Each row is a point on a tangle of strands that fork and nearly touch. The rows are in no order.
Two points are linked if the straight distance between their rows is under 47.4. Some points are linked to none.
Tipu: [  0 -15 -11  15 -10  -2  -3  -5 -12  14 -11   2  -3  -9  -3 -19  -3 -16
   2   6 -11   1   7  15  -4  -6   8 -21   5 -14  14  -1   9   5   4  -7
   8  -4   7   9   8]
baza: [ -1  -9 -12  -5  13 -11 -10  -6   2   0 -11  -1   1  -3  -3  -6  -3 -11
   1   6  17  -7  18   4   6  -1   4  -6  -1   2  -4   6   7  12  -1  -1
  11  -9   4  10  -4]
vapu: [  3  -9 -21   5   6  -9  -7 -13  -4   1  -9   1   2  -3   1 -17 -18 -19
   0  16  11   0  25  -3   0   0  -1  -3  -9  11  -4   6   8  10  -2  -4
  16 -12  -1   4   3]
Rumar: [-11  -4 -11  -5  -8   4   5   3   4  18  -4   6   6   4   1 -18   0  15
   4  15  -8  -3  -2   9  -3  11  -4 -16  -4  -3 -11 -14  -2   3  -9  -6
  -5  -4  12   7   4]
Lut: [  4   4  -8  -7  -8  -3   1 -10   0  10   9  -8  -1  16   2   7  -9 -17
  -5 -19  -6  -1 -16   4   3  -4   7  24  -6  10 -11  24   2  -9  27  -3
   2   4   4 -15 -17]
pifig: [-11 -11  -6  19  -7  -1   4 -13   3  16 -15  -3   3  -5   2 -28  -8  -1
   2  14  15 -17  21   0 -15  11  -9 -13   6  -7 -11 -12   1  10 -10 -10
  -6 -13   6   7   2]
kevo: [  5 -17  -5  18  -7   4  -3  -9  -9  12 -20  -6  -8  -7   2 -18   9  -9
   3  14   4  -1   4   4 -12  -7   3 -16   2 -13  21 -10  22   2  -4  -2
   4  -2   4  27  18]
zef: [ -6   0   2 -25  11   3  -8  -7  -4  11  10   9  -2  -4 -24   4  15   4
 -13 -19   2   5  -6   7   3 -11   2   7  13   3  -1  11 -10  -4   2   0
  -4  14   9  -2   1]
biras: [-16  -2   0   6  -7  -7  15   3  15 -13   0   8   7   8  13   0 -17  10
  11  13  12  -2   6 -11 -11   6 -23  -4  -6   9 -15  -2  -3  14  -6   8
  -8   7  -3  -9  16]
Leb: [-10  16   6   5  -5   2  -5 -10  -5   3  14   2   2  -7   1 -13  -7   9
  -5   4 -14  -8   3 -10  -6   0 -14   5  -3  10   4 -14  -4  -9  -6   6
   1  13  -8  -2  13]
kog: [ -1  10   5  -3  -3   0  19  19   8 -20   9  15  -7  10   5  19  -7   4
  11  -1  -2  24 -12  -8   6  -4   6   4  -7  -9   1   1   1  14 -10   1
 -20   5 -17 -11   6]
luzi: [ -2   3  21  20  -4   2   1  -1  -7   2   3  -4   8  -9   3   2   1   8
   7 -14 -10 -20  16 -10   0   6   0   3  11  -7   8   2  -7   3  -1  -2
  -4   7  -3 -14 -11]
beri: [ -8   6   8   1   0  -5  -1 -15  -3  11  15   1  13  -4  -9 -10  -9   2
   2  -9  -3 -15  15   0   0   5   6   2  19   1  -9   6 -10   9  13  -2
  -6  10  11 -20  -7]
zap: [  4   6 -22   8  -8  -6  -8 -13  -9  16   2  -7   0  -8   0 -16 -21 -13
  -8  12 -13  -4   6   6   0 -11   0   2 -13   6  -3  -4  -2  -3   5  -3
  11  -7   1   1   0]
toz: [ -3  -8  13  25  -3   2  -5  -5  -3  13 -14 -13  -1 -12   6 -13  13   4
  -2  -2  -4 -19   7  -1  -3   7  -3  -9   6 -10  11 -13   6   4 -11 -11
  -2  -8   3  12 -10]
kened: [ 16   8   8  -4   4   6  -2  12  -1  -6  -2 -14   4  -6   4  13   8   0
  -4   1  -9   7  -6  -4  11  -9   1  13  -9   5   7  -2 -10 -18  -3  -6
  10 -11  -7   4 -17]
nezuz: [ -4  11   5  -9   6   4   3  -7   3  -8   4  13 -11  -1   3   2   2  20
  -1   6   1   7  -5   2   0  -2   1  -8   3   3   1 -14   2  -4 -15   2
   2  11 -12  16  26]
tor: [  2  -7 -19 -20  16  -7   4  11  -4   7   0   2 -15   4  -1  17   1   4
  -3   3   4  13 -25  19   0  -5   0  -3  -6  -6  -3   4   5  -3  14   0
   8   2  -4   9  18]
ruges: [-11   1   2 -19  10  -3   1  -1  16 -13  -2   4  -2  11  -1  11   7  10
  -2  -7  13   6  -5  -3   0   5  -8   9 -10   5 -12  -1  -4  13 -12  -6
 -12 -12   3   4  -9]
Kez: [  0 -14   8  16  -4   0   6   3   2 -10 -12  -8  14  -2  11  -3  -8 -10
   3   0   8 -12  24  -7   3  15  -7  -8  -8  -2   2   8  -3   9  -4   3
   5 -10   0 -11 -13]
bedo: [ -3   8 -12  -3   2   0  -2  -6  -4   2  -1   7  -5  -9   2 -10  -3  11
  -2  18   1   4   0   4  -5  -3   0 -11  -2   4   4 -17   6  -5  -7   5
  10   3  -6  15  31]
muvim: [  3  -1  14  13 -16   0   2  17   8  -3   2   1   1   5   8  19   6   2
  10 -21 -10   8 -14  -7  14   6   8   0  13 -12  -2  -5 -11  -1 -10  -3
 -19   1   7 -13 -24]
rolab: [  2 -11   2  24 -13  -4  -5   2   2  12 -11 -19  -1  -3  13 -14   3  -8
   3  -1  -4 -13   1  -1   2  10  -5 -10  -4  -9   0  -6   5  -2  -8  -7
  -2 -13   7   5 -13]
bubap: [  3   0  -2 -10  18   2 -22 -20 -19  13   5  -3   6 -12 -23 -12   4 -12
 -10  -3   9 -13  16   4  -9 -16   3   6  13  16   1  16   1  -5  10  -2
   5  13   5   1   2]
kudid: [ 12  -2  -1   3 -15   0  -2  10  -2  15  -4 -11  -3  -1  13   5   3   0
   5  -6 -18   5 -17   3   9  -1   8  -2   0  -7  -4  -8  -5 -16  -2 -10
   4  -9   9   2 -16]
tige: [-12 -18  -1   7 -10  -6  -1   5  -1   8  -1   7   9  -2   4 -13  -8  -8
  10  -9   5 -15  16   8   0  17   4 -22  19  -4 -15  12  -2  14   3   1
  -4   9  15 -14   0]
Kevi: [-14   4  10   3   4   2  -4 -21  -7   4   8   8  12 -12 -13 -13 -10  11
  -1   1  -4 -18  18  -4  -8   2  -2  -1  19  11 -10  -2 -11   4  -2   4
  -2  14   4 -13   3]
zada: [-11  -4  -6   9 -13   3   4  -9   0  15 -10   5   7  -4  -3 -35  -4  11
   0  22  -1 -10   9   4 -10   8 -12 -21   4  -6  -6 -15   4  -1 -13  -2
  -3  -3   7   8   5]
vab: [ -6  -8   4   6 -11 -11   4  10   2   3  -1   4   5   3   4   5  -3  -1
  12 -17   1  -5   4   8  11  13   7  -9   8  -9 -12   7  -2  15   3   3
 -11   7  13 -16 -11]
vir: [-10  10   7 -17  10   0   5  -3  10  -8   0   6  -9   9   3   3   7  21
  -4  -1   9   5  -5  -3  -2   5  -8  -3  -5  -2  -9 -13   0   3 -18  -6
  -7  -4  -4  18  10]
Zuvas: [  8   4 -15 -15   8  -5  -9  -4 -14   0   9  -7  -7  -2 -12  10  -4  -9
  -6   1   4   0  -3   3  -4 -13  -8  15 -11  12   4  10   5 -11  22   7
   8  15  -5   0  14]
Fafe: [ 21 -14 -12   6  -3   7   0  15 -17  20 -13 -10 -13  -5  14  10   3  -6
  -2   1  -8  10 -23  14  -2 -13   4  -6  -2 -11   5  -9   0 -22  26  -7
   8  -5   2   0   1]
ped: [ -5   3  -4 -21   9   3  -1  -2   9 -15   7   5  -1   9  -9  12   2   0
 -11 -11   1  12  -7 -14   1  -3  -9  25 -15  14 -14   4  -6  12  -9  -8
 -12  -7   3  -4 -11]
zuram: [  4   2  -4  -2 -14  -1   8   9  -6  18   5   4  -4   1   4  -3  -2   4
   1   1 -23   4 -15   6   4  -4   4  -8   1  -8   7  -2   2 -13   3  -1
   2   9   3   1  16]
miru: [ -1  -6  -1  -4  -9   3  -9   0  -9  13   9  -7  -3   0 -11  -1   2 -13
   6 -18  -5 -14   2   5  -5  -4   0   2   5  -6  13  20   8  -7  12   7
   5  20   3  -5   5]
mar: [ 14 -14   0   6   8  -4  -7   7  -1   0 -16 -14 -12  -4   5   8  14 -12
  -3   1  13   4  -2  11   4  -4   3  -9  -4  -6  16  -4  12   2   6  -1
   7  -9   5  25   5]
nefos: [-10 -15   0  25   5   5  -4 -17 -10  11  -9   1   1 -14 -10 -35  -2  -7
   3   9  11 -17  24   2 -14   6  -1 -16  20  -9  -5  -9   3  10 -18  -5
  -3  -5   2  12  -4]
pebe: [  7 -13   2   7   1  -5   1  -2   3   9 -17  -9 -12  -1  10  -6  18   3
   0  10  16   2  -4   8  -8   2   6 -14  -1 -15  19 -11  20   3  -1  -4
   2  -6   8  32  11]
Sodim: [ -1  13  -1  -5 -10  -3   5   4   1   5  11   2   3   5   7   4 -13   4
   4   0 -18   3 -10  -5   3  -4  -7   8 -12   5  -9   0  -8  -3  -1  -2
  -4   5  -4  -9   1]
nit: [  6 -10  -9   4 -21   3   4   7 -12  26  -3   7  -3  -5  -1 -16   7   0
  -2  12 -23   8 -15  19  -2   0   7 -18   8 -14   8  -4   5 -16  10  -6
   5   5  14   2   3]
Letu: [-23  -3  -9  -3   0   7  -6 -15   8   3   1  14   1  -3  -7 -21  -9  11
   1  18  13  -9   1  -6 -13   6 -11 -10  15  10 -11  -9   5  -8 -13  20
   1  13  -4   8  17]
lesu: [  0   5  -3   9  -8  -4  -6 -11  -8   9   2 -14  -3  -8   0 -16  -6  -3
  -7   7 -11 -11   2  -5  -4  -6 -12   5 -14   8   4  -8   0  -8  -8   0
   5  -6  -4   6   6]
duso: [  5  -9   8  12   0  -1 -20  14   4  -4  -5 -14  -6  -3  -4  13  19 -11
  -6 -25   5  -9 -10  -3  12   8   1   1   1   2   5  11   1  -3  -1   8
   1   0   4   2 -24]
kupe: [-10  -4   8 -11  -3   8  -2  -1  -6  16   5  15  -1  -4 -18 -12  10  11
  -4  -1 -14  -2  -6  14   0   2   7 -15  20 -11   5   1  -5  -7  -5   3
   2  17   6   3  -1]
Kun: [  3 -10   3   3  -6  -4   8  -1  11  11 -11  -1  -2   9  12 -14  14  14
   5  10   8   1  -3   6  -7  12   2 -18   2 -16   4 -13  14   1  -9  -6
  -9  -8  12  25  13]
gim: [ 15  19   3 -11 -10   6   8  -2   0  -8  14  -5   1  11   0  14  -8   2
  -2  -6 -16  15 -11  -9  13 -11   9  24  -4   3  -3   1 -13 -13   7  -5
  -4  -5  -8 -18 -22]
Pon: [-11 -11  10   8   7   2  -9 -10  -4  10  -7  -3   1 -13  -6 -16   4  -2
   1  -4   6 -20  14   7  -8   7  -2 -10  12  -4   1   1   2   9  -7   0
   3   1   6   6  -3]
vusun: [ -2  -7   6   3  10  -6  -6   4  17 -16 -12  -9   4   9   1   3  15   7
  -5  -4  25  -5   9   0   9  22   0  -5  -4  -2  -6  -3   0   8  -6   3
  -3 -16   9  14 -16]
dasu: [-16   1  -2 -17  -2  -2  -1  -3   3  -3   7  19  -3   4 -11   2  -6   6
   8  -1  -1   1  -4  -1  -1  -1  -4   2   7   2  -4   7   0   3  -6  12
  -5  16  -2  -2  18]
zan: [ 10  12  17  -6  -7  11   5   1   5 -17  13   0   9  10  -6  17   1   2
  -3 -10 -10  13  -1 -17  11  -4   2  29   6  -1   4   4 -13  -6  -2  -4
 -13   0  -6 -19 -30]
gid: [ 12  16  12  -7  14  13   7   8   2 -27  -9   0  -4  -1   6  11  14   9
 -10   7   6  10  -8  -5   1  -3  -2   3 -12   4  11  -5   5  -9 -12   2
   4 -10 -17  18   7]
tedi: [ -6  -7  18  16  -6  -6   2  17   7  -5   0  -3   6  -3   4  14   7   9
   6 -21  -2  -4  -2  -3  12  16   2 -10  14 -15  -8  -8 -11  11  -7  -3
 -15  -1  12  -9 -18]
tet: [-16   5   8 -12   9  -4  -3 -19   0  -2   7  13   7  -7  -8  -1  -7  19
  -1   1   1  -5  10  -6   1   1   0   0  15   8 -17  -8 -13   6 -10  -4
  -5   5   4  -4   4]
koben: [ -7   0  19  10 -14   7   9  15  11  -8  -1  -2   0   7   6  16   3   7
  -1 -16 -10   8 -14 -19   4   3 -14  13   4  -6 -10 -11 -16   1 -16 -10
 -17  -3  -5 -12 -24]
rezes: [ -5  -1 -20 -15   4  -4 -12  -8  -8  10   7   3  -6  -2 -14  -9 -10 -10
  -5   9   1  -3 -10   5  -7  -5 -13   5  -7  13   0   8   7  -7   5  11
  10  13  -4   3  21]
zatuz: [ -2   3  -2   0 -10  -5   8   4   7   5  -5   7   0   3  13  -3   5  16
  10  10  -3   1  -3   1   2   7   3 -18  -4 -10  -1 -10   3   4 -12  -4
  -4  -5   8   9  16]
Tined: [  6   9   8  -5   9   4   8   3   0 -14  -4   8 -12  -1   9  15  12  12
   2   6   9  11  -8  -1   0  -5   5  -9  -6  -2  15  -4  10  -1  -8   3
   6   2 -13  22  26]
momi: [  4 -13   2   0   6  -1 -19   7  -6   5   1 -10  -8  -1  -5   9  10 -20
  -4 -23   6 -13   1   8   3  -3   2   4  -1   1   8  19   4  -3   9   4
   4   9   5   1 -10]
Gozaf: [ 16  -6  -8  -8  13   3   0   5 -24   7  -6  -5 -10 -14  -3  13   2   3
  -5   3   5   7   1  16   4 -18   0  -5   5  -5  14 -11  -2  -9  23  -2
  10   9  -3   7  18]
mure: [  8   0 -10  -6  -9  -3   1   2 -10  10   3  -6 -10  10   8  11  -8 -11
   1 -11  -9   0 -14  17   0 -10  12  11   3  -6  -1  12   4 -13  31   1
   5   5   1  -9  -6]
Lev: [ -8  -8 -12 -23  15 -10 -14  -2   2   7   2   5  -1   5  -9   5   6  -3
  -6 -15   8   4  -3  10   2  -3   3   4   3   8 -11  17  -4   8   7   0
   1   3  12   1  -1]
Sibig: [  8  -4 -25   8  12  -6   0   1   4  -7 -10   3   0   0   3  -5 -17 -20
   2  23  13   1  16  -1  -3  -2   0  -2 -18   7   9  10  15   8   4   4
  20 -12 -11   7  10]
lume: [  8   5 -24  13  -1  -3  -2  -3 -16   4   4   2  -5 -11  -1   0 -13 -13
  -2  17   0   6   6   7  -1 -16   5  -1 -10  -1  17  -8   5  -7  15  10
  19   3  -7   5  30]
kenib: [ -7   7  15  -6  -1   7   7  -7  -4   7  12  12   2  -4 -10  -1   9  16
  -1  -9 -17   1   4   2   7  -2  12  -1  22 -13   2  -2 -11  -2  -7  -4
  -5  17  -1  -5   4]
Siki: [ 21  16   4  -8  -4   4   2  -4  -6  -5   9 -12   1   5  -5  16   0  -5
  -6  -2  -9   4  -3  -7   8 -14   3  24  -1   7   9   4  -7 -21  14   1
  10  -3 -10  -7 -14]
dor: [ -9 -17  13  23   3   2  -4   2  -2   5  -7   3   6 -14   2 -19   2  -4
   7  -7  10 -21  21   9  -6  18   4 -23  26 -11  -9   0  -3  17  -3  -4
  -1   3  11  -7  -4]
romo: [ -5   4  19  -6  18   2 -12  -9  -5 -12   2   0   3  -8 -11  14  21   4
 -11 -22   9  -4   8  -4   6  -5   7   6   9   4   4  12  -7   2  -4  -3
  -6   5   3   3 -10]
vizan: [  5 -12   6  17   5  -6  -6   1   1  -7  -7  -8   7  -6  -2  -6  -1 -16
   0  -8   7 -12  22   1   9  15   6  -5   1   1  -4   7  -4  12   3  -4
   6  -8   9 -15 -25]
guz: [  0  -3   8  -5  -1   7  10  25  24 -28  -4   2  -3  15  -2  18   9  -3
  -2 -10   7  20 -14  -6  13  11   4   5  -7 -12  -1  -9  -1   6 -14   1
 -15 -14   1  -3 -22]
bop: [  5   3 -14  -1   5  -5 -12 -18 -19  13   2  -9   2 -12 -14 -14  -8 -13
 -12   2  -1  -8  11  12  -5 -14   0   7   2  10  -1   4   1  -5  11  -3
  11   5   3   3   0]
pama: [ 16 -16 -11  -6   8   7  -4   6 -20  19 -12 -12 -13 -14   1   2   7  -2
 -12   1  -1  11 -11  21   3 -13  -8  -5   0  -6   9 -19  -5 -13  20  -8
   3  -2   3  12   6]
kese: [ -6  11   3   7  -5   0  21   8  18 -20  -1   4  13  11  19   5 -11  18
   8  22   6   8   4 -16  -7   7 -14  -6 -14   8  -7  -9  -5  10  -6  10
  -9 -10 -12  -5  10]
Tiba: [ -3   6  19   3  -2   6   3   3   5  -3   1  -4  -5   1   5   4  10  14
  -3 -13  -9  -1  -6 -16   1   3 -12   6  -3  -2  -2 -10  -8  -5 -19  -8
  -6  -3  -8   4  -9]
nidu: [  0  22   9  -8   5   1   9   1   7 -33  11  10  10   2  -2   5  -9   4
  -6  11  -1  16   1 -15   2   0 -10  19 -15  19   1  -5  -3   1  -6  13
  -5   2 -19  -6   4]
Lano: [  6 -13 -18   1 -12   2   0  -1 -19  24  -9   2  -4  -7  -5 -16  -6 -10
  -6   9 -12   6   1  26  -2 -13   9 -15  10 -12   8  -3   2  -6  19  -3
  12   1  12   3   5]
vanev: [  4  -7  14  12   4   4 -12   3   6  -3   4  -8   8   0 -11   7  15 -15
  -8 -28   1 -13  -1 -12   1   7  -3  16   5   8   1  18  -4   3   3   2
  -8   1   7 -16 -25]
fepa: [-13  -2   0 -16  -5   4   3   6   5   6   3  21  -5   7 -12  -9   4  12
   4   5  -8   5 -14   8  -1   4   4 -12  13 -10   3   3   2  -3  -8  10
  -3  17   2   4  14]
liton: [  9  -2   2  13  -9  -3  -7  -9 -13  13   5  -9   4  -7  -2  -5  -3 -16
   3 -13  -8 -15  16  15   1  -5  18  -3  14 -11   5   6  -1  -3  14  -7
   9  -1   7 -11 -11]
kuvi: [ -6   2  -1  -8  14  -6  -3  -8   5 -21  -3  14   4   0   5   8 -11   5
   9   8  14   1  16  -9   2   6   1   2   0  16  -1   4   5   9  -5  12
   4   2  -7  -3   6]
bitib: [ 22  -7  -9   7  -5   0  -3   8 -13   8  -9 -12 -11   1  12  16  -2 -17
   0  -5  -5   6 -10  14   5 -13  14   5   3  -8   9   2  -1 -19  32   0
  11  -1   2  -7 -14]
Fufo: [ -3  17   4   2   0   2  19  11  20 -20  -2  -1  -1  19  20   4   4  17
   8  16  14   8  -7 -12 -17  10  -5  -5 -18  -2  -3 -10   5   9 -10   6
 -13 -16 -11   9  13]
Firi: [ 12  -4  -1   8   2  -2  -9  -6 -12   0  -1 -13   8  -3  -2   1   0 -23
  -4 -12  -2  -9  21   8  10  -1  18   5   3   3   1  11   0   1  17  -5
  14  -5   6 -11 -24]
zivep: [  2  11   8  -2  -3   5  -2 -14 -10  17  15  -6   7  -4 -16  -5   8   0
   0 -16 -12 -15  10   9   0  -4  12   5  21  -7  -1  10  -4  -4  12  -5
   2  10   7 -12  -8]
roso: [ 10   5 -21  -1   7  -9  -2  -3 -12  -2   0  -4  -4  -6  -1   8 -15  -8
  -4  12   1   4   3   8   0 -12   3   9 -12  10   7   4   3  -5  22   2
  17   1 -10  -4  10]
buve: [-16  -1   0 -13   6   4  -3 -13  13   5  -8  13  -4   7  -2 -18   1  20
   4  15  20  -6  -2   0 -17  10  -6 -13  12   3  -7 -11  11  -3 -13  12
  -6   5   1  18  14]
leku: [-12 -11   3  12  -7  -9  12   6   9 -10  -8   0  12   1  16  -3 -16   0
   8   6  13 -14  17 -12  -5  13 -17  -9  -5   2  -4   6  -2  12  -4   4
  -1   1  -2 -10   7]
Pedu: [ 13   4  -2  -3  -1  -4   9  16  15  -2  -4 -12 -13  21  16   4  15   5
   7   8  11   5 -25  -7 -15   7   2  -3 -19 -11   5  -3  16  -5  -4  -5
  -7 -24  -2  19  10]
pem: [ -4   4   9  -8  -5  11  17  20  15 -30  -2  12 -11  14   0  17   1  -5
   2  -3  -1  25 -12 -12   6  -4   1  10  -7 -11  -2  -5   0  10 -19  -5
 -23  -7 -15 -11 -12]
geref: [-13  -8  -9  -6  -3   3 -14 -11   0  10   2   7   1  -3 -11 -23 -12  -6
   1   9   4 -11   4  -2  -9   5 -13   1   4  14 -10   7   4  -3  -4  10
   4  12   1  -1  12]
Rig: [ -9   5   3 -13   7  -6   0  -8   3 -17   8  18   2   3  -9  13 -10   4
   6  -4   7   7   9  -8  -1  -2   1  13   3  13  -1  13   1  15  -1   9
  -5  12  -4 -10   8]
guve: [  6   7  12  14 -18   0   3  -1  -4   3   4 -11  10   2   7   5  -9  -1
  11 -11 -16 -13   2 -10   4   2   4  10   6  -3   2   6  -6  -8   4   1
  -7   1   0 -22 -22]
mebiz: [  6  -6   2  21 -17  -2 -10  10   7  13  -7 -17   2   1  14   0   8  -3
   3  -9 -12  -5 -12   0  10  10   3  -7   4  -2 -10 -12  -1  -4  -6 -10
   1 -14  15  -1 -27]
nur: [ -2   0  -4 -16  10  -1  -7  -7   5 -13   7   4   7   6  -7   1  -5  -6
  -6  -8   2   5  -5 -15  -6   3 -13  23 -19  31  -5  17  -3   7   4  -2
  -2   0   2  -7  -5]
Mil: [ -9  20  14  12  -3   1   2   0   2 -19  18   1   2   0   7   4  -5  10
  -2   5  -8   1   2 -18  -2   0 -15  14  -9  10   5 -12  -5  -4  -8  11
  -4   9 -19  -6  11]
Pufev: [  0  14  -8 -22  18   1  16  11   8 -19  12   8  -8   9  -1  16   1   9
   0   9   4  28 -16   1   7  -5   4   9 -13   4 -12  -5  -2   8  -7  -8
   4 -12 -15   6   8]
loz: [ -9   2   0 -16  16   8 -16 -18 -10  12   8  11   8 -10 -26 -14  16   5
 -12  -9   7  -7   3  -1  -8 -14   3   7  19  16  -4  17  -9  -7   1   4
  -4  20  11  -4   3]
kov: [  4   3 -10  -4  17  -5   5  -3   9 -21 -12   8   5   3   5   2  -7  -4
   2  22  15  -1  15  -3  -1   4   0  -3 -14   9   7   6  12   5  -1  11
  14 -14  -9   5   7]
tam: [  1   5 -22 -17  15  -2  14  16   4   2   5   5  -8  14   8  19   1   6
   7   8   2  20 -26  11   2   0   6   2 -12  -4 -14   3   4   6   2  -8
   6  -8  -6   6  13]
boza: [ -3  -2  -5   0 -17  -4   1   6  -5  14   5   4   0   4   2  -8  -7  -9
  11  -4 -17 -10  -5   8   1   3   3  -7   6  -6   4  13   9  -4   6   8
  -1  15   5  -8   7]
Deka: [  1   1   4   6 -16  -1   3 -13  -1   6   9 -11   9  13   1  -5 -16 -11
   4 -17  -9 -12   0  -7  -1   5  -1  20   1   9  -8  19   1  -3  19  -3
  -4   5   5 -25 -20]
ladov: [ -4 -13 -12 -11  16 -11 -12  -1   7   3  -3   5   6   6  -1   0  -2 -13
  -1  -7  10  -3   8   7   7   8   4   2  -3  14 -18  16  -1  15   8  -5
   9  -4  13  -4 -16]
tel: [  0   3  16   3 -11   2  10  -1   9 -17   9   6  12   9  -4  14 -11   3
   1  -9  -4   8   5 -15   5  -3   0  18  -1   0  -3   5 -14  14   4  -1
 -22   5  -4 -25 -19]
gor: [ -6   5   5   0 -15  -3  16  13   9 -14   6  10   8   8   8  17 -15  10
  11   3  -3  16  -1 -10  10  -2   1   9  -3  -5 -10  -4 -13  17  -2  -3
 -25   5  -6 -20  -8]
nerem: [ -4   7  26   6  -3   8   2  -6  -7   1  16   2   4  -1  -7   9   9  14
   4 -22 -11  -8   7  -7   7  -2   6  14  21 -12   3   2 -11   2  -1  -6
 -13  13  -6 -16 -11]
kavi: [  7  -6 -10  -9   5  -1  -2  -5 -16  14  -2  10  -4 -16  -9  -4  -1   2
  -4  12  -5   7   4  20  -4 -13   6 -12  13  -8  13  -9   3  -7  14   6
  14  10   5  10  19]
Lon: [ -1   4 -24  16  -1  -1  -4  -7  -4   6   0   5  -6 -12  -2 -12  -6  -9
  -3  29   6   6  -3   6 -14 -11  -2 -10  -5   1  12 -16  10  -8   0   8
  17   2  -8  13  38]
mavu: [ 14   0  -2   0   5   0   5  17   4   0 -10 -12 -11   5  11  15  13  -3
   1   7   6   7 -19   1   0  -2   1  -7 -15  -6   9  -4   8  -7   3  -2
   9 -17   0  14   5]
zorep: [  2  -3  15   3   2   1   2  14  18 -21 -11  -5   4   6   6  17  13   2
  -1  -6   9   5  -3  -3   9  12   3  -4  -5  -9   5  -5   1   4 -11   7
  -3 -14   1   5 -17]
Mese: [ 16  19   0  -5  17  14  12  16   5 -27  -2  -4   2  -1   3  11   7   2
  -7  18   5  18 -14  -5  -3  -9  -2  -1 -24   9   9  -1   8 -13  -4  10
  11 -15 -28  13  16]
buf: [ -1  -7   9  -5   8  -2 -11  -8   1  -5   3  -9   5  -1  -6  -5   1 -16
  -6 -16   5 -10   4 -16  -2   6 -11  17 -13  21  -1  21   0   5   5  -1
  -1   0   9 -13 -16]
ruvu: [ 16   8   6   6  -4   3  -3   3  -4   8  -2 -14   1 -10  10   4   2   2
  -2   5 -18   1  -2  -6   8  -7   4  -3  -6  -3   9 -16  -4 -15  -7 -11
   7 -15  -2   3 -12]
feti: [  9  14  -1   6  -7   7  16  18  24  -5  -3  -7  -1  15  23   2  10  10
   7  18   3   9 -13 -14  -9   7   1 -12 -22  -5   1  -7   4  -3  -6  -6
  -9 -23  -6  11   9]
Gen: [ -2  22  -3 -16  15   1   9   5   5 -33  19  15  -1   4  -7  13  -6   4
  -7   9   1  29 -10  -9   3  -7  -1  23 -15  16  -5  -2  -3   9 -10   2
   0   0 -20  -4   9]

A fork is a point with three links, a tip a point with one. Leave the first point through the second and follow the links. Name the first fork or tip that comes.
Siki; gim -> vusun
nezuz; bedo -> buve
gim; Siki -> Pon
kov; Sibig -> tor
guve; Deka -> Lano
zivep; liton -> pebe
buve; Letu -> nezuz
biras; leku -> tet

A fork is a point with three links. Follow the links from the first point to the second and name the forks in between, in order.
Sibig; mavu -> Lano > pebe
leku; zuram -> pebe > Lano
Deka; koben -> Lano > pebe > Pon
Siki; mavu -> Pon > pebe
Lon; momi -> nezuz
zatuz; zivep -> pebe
bedo; vab -> nezuz > Lano > pebe > Pon
vusun; tedi -> Pon
